The views of a scene show one set of named points, each view turned or mirrored, and shifted as a whole, with a little noise and some points left out.
(in the rows, 100 means zero)

Scene 1
View 1
<207>: [104  88  83 103 119 110  87  86  99  95 109  83  88 100 108 102 113  85
 101  95  97 105 102 112 108  85  76  81]
<184>: [115  84  73 101 116 121  92  92 110 103 119  85  69 110  95 102  96  98
  98 101 100 111  99 116 109  74  88  60]
<136>: [ 95 110 109 102 110 113  92  82  91 100 112 107 107  93 110  84 128  69
 101  92  98  91  96 100 113  84  71 100]
<25>: [107  90  84 112 115  99  88  93 102  96 104  95  95 106  91 108  90  87
 111  95  97  96 100 106 115  78  76  68]
<208>: [ 99  95 100 104 123 118  88  95 110 114 111  90  82 105 113  90 118  84
  99  92 107  94 101 108 114  84  77  93]
<50>: [ 95  98  97 103 125 106  95  92 102 123 111  93  91 102 116  86 115  80
  89  90 110 105  96  98 113  83  70  99]
<28>: [103  91  87 109 124  96  92  98 105 121 108  92  90 107 102  96  93  88
  96  93 108 105  95 100 117  78  71  80]
<99>: [ 96 109 101 104 107 105  91  84  89  97 109 109 111  95 100  89 116  69
 105  92  95  93  95  97 114  83  69  92]
<41>: [ 95  98 102 108 121 107  84  88 100  99 102  92 101  99 111  96 119  77
 108  91 100  90 101 107 112  89  72  95]
<58>: [104 108  91 100 106 103  99  87  92 115 116 109 102  99  95  86  99  76
  93  95 103 109  90  92 116  71  73  82]
<74>: [109 107  93  92  90 136  93  73  88  81 128 109  93  92  94  85 127  73
 102 101  88 102  98 112 106  77  86  78]
<157>: [ 88 115 112 109 108  90  88  81  82  95 100 114 131  90 103  90 116  59
 109  87  95  88  94  90 116  86  59 102]
<119>: [ 89 121 123 109 104 101  87  85  87  95  99 123 131  92 101  83 124  59
 118  88  94  72  95  91 119  89  62 108]
<21>: [ 92 116 113 101 102 115  89  76  82  89 110 111 119  87 109  83 137  60
 108  93  93  88  97  99 109  89  70 103]
<43>: [115  99  77  97 111 114 107  98 109 137 131 102  71 112  87  80  83  94
  79 100 112 122  87  98 119  58  84  66]
View 2
<43>: [ 95 117 114 120 120  50 131  84  72 103 107 105  84  84  90 106 107  92
  91 112 101  85  83  89  52 116 107  93]
<28>: [ 89 109  94 120 118  70 107 100  88 101 110 104  78  96  85  97  95 102
 108  92 105  91  88 102  76 119  94 102]
<136>: [101 119  89  92 117  74 114 100 125 100  95  93  94 103 104 101  89 109
 104  82 101 112  79 106  95  96  97 120]
<50>: [ 95 112  83 113 117  67 120  99 103 105 102  97  84  93  94  98  89 107
 105  91 105 110  76 111  87 118 105 104]
<208>: [ 96 120  88 112 104  70 117 108 112 106 101  97  83  98  87  95  99 115
 103  99 111 111  80 107  81 120  99 109]
<21>: [102 117  89  81 118  77 112 101 136  99  89  91 100 108 109 102  85 109
 104  70 103 114  79 105 104  86  93 130]
<207>: [ 92 110  92 106 103  76 104 104 107 101 100 106  90 105  91  97 104 104
  95  87 123  97  87  96  84 128  87 114]
<58>: [ 95 111 102 104 127  63 114  87  95  98 102 101  90  97 101 105  92  97
 100  84  96  91  85  97  80  98  98 112]
<99>: [ 94 108  93  95 124  76 102  96 113  97 100  98  94 107 103 100  86 102
 105  70 101  97  86 101  95  93  88 120]
<157>: [ 95 108  88  91 133  80 101  98 123  96 100  92  92 110 105 100  77 106
 116  62  92 103  83 110 108  79  88 126]
<41>: [ 94 114  88 102 109  80 104 108 119 102 100  98  86 108  91  95  93 113
 110  83 110 108  86 107  93 111  88 119]
<119>: [100 120  92  84 128  82 104 105 134  97 100  87  91 111 101  99  77 115
 124  66  89 110  83 113 104  67  87 132]
View 3
<21>: [107 113  77 104 119 100 119  81 107 129  96  89 105 111 120 112 100 116
  93  81 119 107 122  99  89 102 131 114]
<74>: [108 118 107 107 108 102 104  85 101 127  77  80 107  96 112  92  97 114
 102 100 107 111 115  83  84 118 105 121]
<184>: [110 102 133 116 119 108  86  94 104  81  68 111 100  82 105  84  98  86
 102 103  96 100  81  85  83 118  94 113]
<207>: [103  99 115 114 124 104 104  86 107  91  77 108  99  90 117 100  98  95
  97  88 103 107  91  92  84 110 112 109]
<43>: [128 124 123 116 114 102  66 104 101  82  85 130 110 103  89  78  96  92
  94 118 106  79  83  88  87 118  89 123]
<41>: [105  96  93 115 127 106 111  85 108  99  86 106  99 102 121 109  99  98
  96  82 107  98 103 105  90 101 126 106]
<28>: [118 100 120 117 124 104  92  95 109  74  87 120 103  98 100  94 102  90
  93  90 106  89  81  95  87 104 104 110]
<208>: [104 100  96 117 128 109  96  90 106  96  77 117 101 101 121  96  93  86
 101 101 102  94 101 107  90 110 121 111]
<58>: [121 119 105 108 115  99  94  95 104  99  98 113 109 109  96  99 101 108
  90  92 117  90  97  93  90 105 107 118]
<119>: [119 108  66 113 120 105 123  87 115 121 107  85 107 122 113 116 106 117
  95  74 121  88 122 111  95  90 135 111]
<99>: [115 111  91 110 119 102 111  89 109 108  96  98 107 109 111 107 103 112
  94  83 115  97 105  98  90 101 120 112]
<25>: [118  95 120 120 120 107 105  92 115  80  85  97 101  90 103 100 108  96
  95  81 104  94  84  91  86  98 103 108]
<50>: [107 107  93 109 129 102  93  91 101  92  90 134 104 111 115 101  94  93
  94  96 111  93  99 106  90 108 124 113]
<157>: [118 109  78 106 122  98 122  86 110 111 110  98 107 117 110 118 106 119
  87  68 124  94 111 104  93  91 130 111]
View 4
<99>: [ 98  85  90 106  88  97  99  85 102 103  96  92  93 108  89 101  91  89
  95  90 107 104  78 102 121 117  96 102]
<43>: [ 80 105  81 116  77  95  81 112 110 127  70  78  67 115  69  96  86  89
 111  81 110  49 107  98  98 102  60 100]
<74>: [ 83  80  97 108  76 101  92  85 101 111  72  77  82  94  82 102 102  76
 102  73 113 119 105  96 126 125  93  82]
<28>: [ 88 101  86 109  94  98  92 113  97 104  95  85  84 118  80 108  81  95
 102  93 101  68  81 106  95 107  80 100]
<119>: [113  78  85 105  97  84 112  68 102 102 107 100 101 107  93  92  92  91
  86 101 113 118  61 108 136 130 104 110]
<208>: [ 90  97  85 112 104  99  92 107  82 106  99  73  87 113  82 112  96  84
 107  97 117  85  88 115 110 122  81  91]
<136>: [ 97  87  87 109  95 100  99  82  91 104  97  86  93 106  90 100  99  83
  95  93 116 108  81 108 125 119  91 103]
<184>: [ 68 100  97 106  84 103  81 128 102 112  68  68  73 109  69 117  83  88
 115  76  98  74 110  99  89 116  78  70]
<41>: [ 90  91  93 104 100 101  97 102  89  96  98  82  93 111  87 115  90  88
 100  93 104 100  81 111 108 123  96  88]
<25>: [ 86  92  97 101  91  93  96 117 108 101  86  87  89 112  77 113  74  96
 102  87  93  87  83 100  96 120  95  82]
<21>: [102  80  89 106  91 100 104  69  91  99 101  90  97 101  93  98 104  81
  90  90 117 126  78 107 134 121 100 105]
<157>: [108  83  88 102  90  94 107  74 102  97 106 104  99 110  95  95  87  92
  83  97 106 112  64 103 127 116 103 116]
View 5
<119>: [ 99  90 118 110  91 109 115  78 107  55 114 138 110 106  73 103  93  78
 116  95  92  79 123  91  95 121  79  92]
<50>: [106 108 116  93  81  98 101  92  85 102  88 115 109 100  98  96  90 103
 103 101 102  66 104  77  76  92  78 101]
<41>: [ 95  97 111  90  93 101  96  87 104  94  94 122 110  92  89 100 102  91
 102 107 105  68 106  90  82 108  79  99]
<157>: [107  93 118 106  95 111 112  84  96  62 106 142 106 105  82 103  92  84
 106  95 103  88 117  94  92 117  78  88]
<208>: [ 95 106 110  91  85  94  94  89  99 106  91 107 114  91  93  94  98 101
 104 109 101  57 103  80  80  95  82 106]
<21>: [ 90  98 118 118  83 100 110  83 101  68  95 147 121  98  82  99  95  79
 109 112  95  78 110  94  94 114  84  94]
<43>: [117 118  99  99  90  84  94  93  75 103  80  82 114  88 104  74  79 142
  87  96 104  81  98  68  96  66 103 102]
<25>: [106  94  99  83 113  96  84  89 103  94  93 101 106  82  91  91 104 114
  88 105 116  84 104  94  95 101  94  95]
<207>: [ 95 101 104  89  99  92  85  92  96 105  80 117 111  82  97  93 105 103
  92 116 114  74  96  94  84  99  89  99]
<184>: [101 107  92  87 103  82  79  94  96 113  73  92 115  74 101  81 100 125
  84 117 114  75  93  85  93  82 102 103]
<74>: [ 87 104  98 122  89  85  97  86 101  77  77 130 133  79  85  83  95 100
  98 129  98  81  99  95 108  98 106  97]
<99>: [102  96 110 105  94 101 103  85  98  77  95 127 114  96  85  94  93  96
 102 104 101  81 108  91  94 106  86  93]
<136>: [ 95 102 114 109  83  98 105  85  98  80  93 132 117  98  86  97  93  90
 107 108  97  73 108  90  90 104  83  98]
<58>: [113 106 107 104  93  97 104  90  83  80  90 115 111  96  96  85  85 115
  94  98 103  89 106  83  94  91  94  93]

Which points are out of place in each view (at most two, in the order of its rows)? Write none if all are in place.
view 1 | none
view 2 | <99>
view 3 | <28>
view 4 | <184>, <41>
view 5 | none
